Each row is a point on a tangle of strands that fork and nearly touch. The rows are in no order.
Points whose rows are less than 52.7 apart are linked; no others are.
k_980: [ -3  -5   2  24  -2  14   7  32  -9 -13  22  11  21 -15   0  19  24   0
   1   9  -7  -7]
k_880: [-17  11  -9  13  25  15   9  -2  18  -5  -5 -23   6   2 -11  11  -4   9
  -8 -13 -14  16]
k_172: [  9  14  -3  -1  11 -11   2 -28  14  11  10 -19 -32  15  -6   1 -33   8
   6   9   4 -19]
k_79: [  2   7 -10  -9  16  24  20  -2  -7 -10 -15 -13   6   1 -10   0  -6  29
 -22  13  -1  -2]
k_538: [-13  13 -18  19  -2   6   5   2   2   5   4   6   4  -7  -3   4 -17  -3
 -16  27  -8  13]
k_542: [  1  -6  -1 -33   1   9   8  28  -5  -4  10  10  -2 -14   5  -6  26  11
   4 -18  -5  20]
k_842: [ -5  19  -3  23   0 -16  13 -22  -5  -2  13  12 -24  -4  14   1 -34   5
   2  -5  -6  -5]
k_696: [  5 -27  -9   0  -2  31   0  17  -1 -20 -16  -5  13 -25   1  16  37 -23
   1  -6  -1   1]
k_968: [  1   6  16  31  25  -1 -12 -20   9   2 -25  -9  17   0  14  -1 -17 -10
  -1  17  23 -21]
k_367: [  9  -2 -15 -41 -24 -22   2   7   2   4   0   6 -31 -11   5 -20  15   1
   7  -5   3  11]
k_480: [  8   0  -7 -13 -20   4  -1 -28 -13   2 -10  11  -1  -1   8  -7 -20 -21
   0  -7 -14  16]
k_931: [-22 -30   5 -19   1  12  -8  11  -1  14   2  -2  10  -7 -13  10  21 -25
   0 -18  -9  24]
k_197: [-11  -3  14 -30  -3 -11   1 -24  -8   1   2   6 -19  14 -11 -12 -28  21
  -1 -16  -8  12]
k_704: [ 33   6 -24 -18 -17  11  14  -9 -13 -13 -14  -3  -8 -14  16 -11   8  -6
  -3   2  -3  -3]
k_535: [  7  -3 -12  20   3   4 -25   9  16  -6 -34 -10  15   4  -2  -9  13 -10
  -6  30  16 -22]
k_23: [  6 -18  31 -19 -16  -6  -3  23 -15   0  34  21  14 -12  -7   6  24  -6
  28 -26  -4   8]
k_656: [ -8  21  -5  12  20   7  23 -10  -4  -7   5  -4  -3   3  -9   8 -25  32
 -17   7  -1  -6]
k_681: [ -5  -7  22 -24  -3 -17   8   2 -17  -5  -4  15  12   2  -5  -8  -4  27
   6  18   4  -2]
k_810: [-11   5 -14 -14   6 -15   1  11  15   4  -5 -17 -19   4  -9 -10   9  12
   1   5  -2  10]
k_311: [  5 -16  14 -21 -13  21  -3  27 -20   1  16  20  29 -20 -10   7  27 -10
   1  14  -1   7]
k_628: [-28 -13  17  29  17  -3  -7  24  -4   7  29   7  17  -3  -5  26   8 -14
  12  -6  -8  -1]
k_621: [-13  -6  24  -9  16 -21   3  -7  -6  -2 -11   0   7   8  -7  -3 -11  26
   7  14   8  -5]
k_748: [ -9 -10  28 -26 -22   5 -11  18 -14  14  31  29   2  10  -5   4   1 -14
  -3 -47 -12  22]
k_167: [ -5 -17  25 -17 -32  -6 -10  18 -12  15  38  30   2  -4  -7   6  14 -22
  10 -38  -6  13]
k_320: [  5   6   8  -7 -27  22  -4  19 -24   3  37  39   8 -10  -5  10  11 -20
   0  -7  -8  17]
k_530: [-19 -14  11  -1   2   8 -12  26 -18  13  41   7  15  -4 -15  19  17 -21
   7 -18 -13   4]
k_299: [  3  -3  -8 -19  10  15  13  10  -4 -16 -22 -13   8  -7  -4  -6  13  22
 -14  10   2   1]
k_540: [ -6   0  16   2  33  -5   0  -9   6  -8 -21 -14   9  13 -13   2  -8  29
  -1  14  16 -21]
k_588: [ 14   5   0  11  -6 -30 -10  -8  -1  -1 -17   0  -6   5  10  -8   1   2
  11  33  16 -30]
k_471: [  9  10 -10   8  12 -16  17   3   4 -15  -2 -16 -25  14  -8  -3   6  32
   2   0   7 -29]
k_7: [-11   6 -14  -3  -6 -22   2  28  13  -1   7  -3 -21  -1  -5  -8  22   9
   7   8  -5   8]
k_180: [ 25   4  -7 -11  -8 -10  -5 -22  -7   9 -13 -17 -11  13   6 -10 -10  -1
   8  26   6 -26]
k_695: [ 21  15  -6  33  19   8   9 -24   5  -1  -2 -24  -4  18   8   5 -17  13
 -13   4  25 -37]
k_338: [ 23  18 -23  -2   8   5 -11  -8  22  13 -11 -37 -23  23  -6  -7   5   8
  -4  19  12 -31]
k_157: [  1  14   4  20  16  -3  22 -26  -9  -9   5   1 -15   3   7   7 -34  16
  -1 -10  -1 -14]
k_321: [-19 -10  10  24  25 -10  -6  26  17 -12  -9  -5   9   6  -6   9  26  14
  13  -7   1  -7]
k_585: [ 26  12 -20 -12  -6   5  12 -29 -14  -4  -2 -14 -29   8   9  -5 -19   3
   5 -17 -13 -12]
k_817: [  3 -12  -6  -5  -2 -16 -23 -11  17  10 -22 -23  -6   9   4  -5   8 -31
  19  -7  -5   7]
k_897: [ 15   5 -18  32  -8  -8  16  -3  -2 -23  -7  -6  -4  -2  17   3   6   3
   0  -5   0 -15]
k_587: [ -4  -7   4 -41   0  -1   2 -14  -9   5 -14  -2  -4   7  -7 -15  -9  10
  -3  -9  -3  18]
k_52: [ -1 -19 -18  -2  -9  36   0  21  -8  -7   7   2   9 -31  -4  20  37 -27
  -6  -1  -7   9]
k_624: [-13 -20   9 -43 -14 -13  -3   2   2  19 -10   2   1   4 -13 -16   1   1
  -8  -1   2  23]
k_858: [ 24   4 -19 -24 -28   9   8  -2  -7 -10  -2  20 -11 -25  13  -9  17 -18
   2  -8  -3  20]
k_51: [ 15   3  16  -4 -16   0   9  25 -13 -15  34  27   6 -15   3   2  20   5
  25 -21 -11   6]
k_406: [ 11  11 -20  -7 -12   7   7 -25 -11  -9  -4   2 -21   0  14  -5 -20 -11
   3 -22 -23  12]
k_937: [-12 -13  15 -18   9   3  -4 -26  -1   4 -21  -7  18   7 -10  -2 -21  -5
   0  -7  -7  19]
k_342: [ 22  12 -20  35 -10  -4  18 -20  -9 -13  -4  -8  -6  -1  22   3 -16  -8
  -4  -3  -3 -18]
k_712: [-14  13   0  35   4  -7  14  -5  -4   2  11  19   0 -14  13   6 -23  -4
  -6  15  -3   4]
k_451: [ 19   7   3 -25 -37  11   0   7 -13  -3  18  40  -5 -18   5  -5  13 -11
   7  -9  -2  26]
k_333: [ -1  -6   1 -38 -11  -2  -2  32   1  11  28  18 -19 -10   5  -6  21  -2
   5 -38  -4  29]
k_399: [ -9  -6  12  46  18   8  -2  -1   5  -9 -17   6  23 -11  11  10  -5 -10
  -9  21  16 -14]
k_863: [ -9 -11  -2 -29 -31 -21  -2  22   8  15  19  16 -22  -4   0 -16  13  -5
   4 -18  -4  24]
k_776: [-17  -4   4  -8 -29 -36  -3   4   6  12  19  17 -20   3  -1 -14 -12   6
   2  -5  -5  14]
k_295: [-10   8   4   6  27  -4 -13  -9  25   1 -21 -21   8  14 -14  -2  -3  12
   1  14  14 -10]
k_820: [ 26   5 -16  12  12   4  17  -9   1 -15  -3 -26 -19  27  -6  -1   0  25
  -8  -2  17 -38]
k_159: [-24 -16  14 -30 -16 -17  -6  18   4  28   5  10   8   9 -16 -12  -2   6
 -11   5   0  20]
k_780: [  2  -1  13 -21 -16   4   8  -2 -23  -9  -2  25  17  -5   0  -7  -6   9
  -2  13  -5  11]
k_722: [-20   6   8  52  28   2   4   7  16  -6  -4   0  13  -6   6  12  -2  -1
  -7   8  13  -7]
k_135: [ 19  17   8  16  27  12  -2 -38  12  11  -7 -30   1  15  10  10 -21   2
   1   0  16 -31]
k_733: [-16   5  22 -18  -7  -6   0  -2 -15   4  22  26  -7  11  -2  -8 -28  27
  -5 -18 -11  13]
k_371: [ -9  11  -2   7 -15 -26   8  -7  -5  -4  17  18 -24  -1   5  -4 -20   9
   8  -5 -12   3]
k_596: [ -4 -16  16 -32 -20  10  -3  12 -18   8   6  26  26  -7  -6  -3  11  -6
  -4  12  -2  19]
k_127: [-15   1  -8 -27   8  20   4  24  -5  10   6   1   3  -2  -8  -4   6  10
 -13  -6 -12  29]
k_243: [-15  -3  -3 -15  22  17   8   9   2  -2  -3 -13   3   0  -8   2   4  12
  -4 -20 -18  26]
k_993: [-28  -4  14  34  29  -5  -5  15  16   0   2   1  11   0  -6  15   7   0
   5   3   1   2]
k_699: [ -7 -14   4  27  12  14   7  29   0 -23  -1  -5  20  -4   2  17  28   9
  -1  -8  -3  -7]
k_240: [  6   9   9  14  -8   6  18  25 -17 -18  30  24  12 -13   7  11  11  10
  10 -12 -15   0]
k_868: [ -6  30  -6  13  13 -13   3 -23  20  13  11 -13 -21   5  -9   4 -33   7
  -8  23  14 -11]
k_491: [ 25   7   0   9  13  11 -19 -32  15  17 -16 -38   1  20  18   5  -3  -3
  14  -9   2 -24]
k_737: [  3   4  13 -14  -9  19  -9  30 -29   3  49  27  19  -6 -14  10   9 -19
   0 -17  -9   9]
k_238: [-25 -34  19  -5   5 -11 -16   3   8  11  -9  -4  17   3 -15   9  16 -19
  12  -9  -2  16]
k_710: [ 18  -2 -15  18  -6   0  11  11   0 -30 -16 -15   3   1   8  -4  23  17
  -7   0  12 -22]
k_680: [-26  16  10   7   9 -23  -1 -20  22  20  15  -4 -11   2  -9   2 -40   5
  -8  12  10  10]
k_721: [  9   8   0  16  10   7  -1 -28  -3   5 -20  -9  17  -1   8   3 -25 -10
  -9  28   9 -12]
k_652: [-18   3 -13  -7  -9  17  -1  20   1  17  17   9  -4  -3  -9   2   4 -12
 -13  -3 -16  32]
k_16: [ 19  -3 -15 -11   2   6  16  18  -2 -26 -19 -15  -1  -6   0  -8  29  30
 -12   6  14 -14]
k_753: [ 12 -25   3 -18  -3  23   4  -1 -12 -20 -23   1  19 -20   6   5  22 -14
   3  -6  -6   7]
k_902: [ -4   4  -1  13  -2 -34 -10  10  12  -1 -10   5  -5   4  -2  -8  10   5
   8  33  14 -15]
k_40: [-15   6  16   0   5 -18  -2 -38   7  18   6   0  -7   4  -1  -3 -46  -5
  -2  -1   4   9]
k_854: [ 22  13  -9  43   7   9 -27 -16  19  14 -18 -20   8  14  22  -9   0  -7
  -3   9  20 -39]
k_727: [ 22  15 -14  -8   7   7  12 -31   7   7   9 -25 -31  18  -3   3 -29   8
   1  -3  -6 -18]
k_485: [ -3   8 -31  16 -10  16   5   8   6   0  -7  -2   3 -11  -3   3   2 -18
 -17  23 -10  12]
k_723: [-19 -17  -6  -9 -11  11  -7  17  -3  16  21  11  -1  -7 -10   9  18 -28
  -2 -15 -15  24]
k_421: [ -3  -5   4  43  27   3 -19   1  22 -16 -29  -9  17   9   3  -4  11   2
   1  -9  18 -29]
k_565: [  9   3  -3 -10 -18   7   5 -23 -22  -5 -12  18   9  -6   8  -5 -23  -8
  -6  14  -7   8]
k_839: [ 10   7   1  42  26   2   1 -14  15 -14 -15 -20   4  16   7  -1  -3  18
  -7 -13  28 -35]
k_599: [-10  11  -3  10  27   1  -1 -13  26  -3 -14 -28   4   7 -11   6  -6   3
   0  -4  -2   5]
k_657: [-17 -21   6   0   3 -19 -19   0  13   6 -20  -6   6   6  -8  -2  11 -19
  13   2   2   8]
k_590: [-13  -6  -3  22  -1 -10 -16  15  13   1 -13   9  11  -4  -5   2  12 -14
   1  39  10  -8]
k_777: [ 12   1 -21 -35  -7 -14  -1   1   3   2 -12 -15 -28  -2   1 -17  12   2
   3   7   3  -1]
k_478: [ 22  12 -23 -13  -4  -6  -4  -9   7   7 -12 -25 -23  11   0 -11   1   1
   2  20   4 -18]
k_209: [ 18   0 -11   4   3   1 -19 -21  12  11 -23 -36  -5  11  16  -3   2 -22
  18 -13 -10  -5]
k_350: [ 16  12 -21  33   5  13 -25  -2  25   4 -25 -24  12  11   6 -10   4  -9
 -13  18  19 -29]
k_523: [ -7   0  25 -30 -16   3  -5  10 -19   1  23  30   3  11   2  -5  -8  12
  -2 -27 -10  25]
k_413: [ 32 -14 -14 -14  -7  16   0  -6  -5 -15 -29 -18   8 -11  19  -4  20 -17
   1  -2   0  -4]
k_356: [-11  -7  25  17 -15 -10   4  -3 -18   4  22  40  16 -14  10   9 -12 -15
   8   8  -3   6]
k_38: [-20   3  12  18 -10 -10   3  -9 -10  12  21  34   2  -9   9   4 -30 -14
  -3   8  -3  14]

Follow the links from the first point to the second, and from the first to the third. Name the last point that the two ways share.
k_776, k_295, k_993 -> k_127
k_135, k_753, k_180 -> k_723
k_16, k_902, k_295 -> k_863
k_485, k_599, k_342 -> k_842
k_722, k_704, k_777 -> k_530
k_538, k_79, k_854 -> k_842
k_863, k_657, k_295 -> k_127

A fork is a point with three links, a tip a point with one. Leave the first point through the second and follow the links. Name the first fork or tip that comes.
k_243, k_880 -> k_780
k_854, k_350 -> k_478
k_480, k_406 -> k_40
k_157, k_656 -> k_342
k_209, k_817 -> k_723
k_710, k_16 -> k_842

A fork is a point with three links. Follow the links from the first point to the second and name the forks in between, in order.
k_968, k_931 -> k_993 > k_530 > k_723
k_127, k_406 -> k_780
k_897, k_810 -> k_842 > k_863 > k_777
k_406, k_321 -> k_780 > k_127 > k_723 > k_530 > k_993
k_863, k_530 -> k_127 > k_723
k_180, k_16 -> k_478 > k_777 > k_863 > k_842
k_696, k_695 -> k_530 > k_723
k_167, k_367 -> k_993 > k_530 > k_723 > k_127 > k_863
k_780, k_538 -> k_127 > k_863 > k_842 > k_712
k_590, k_209 -> k_478 > k_777 > k_863 > k_127 > k_723
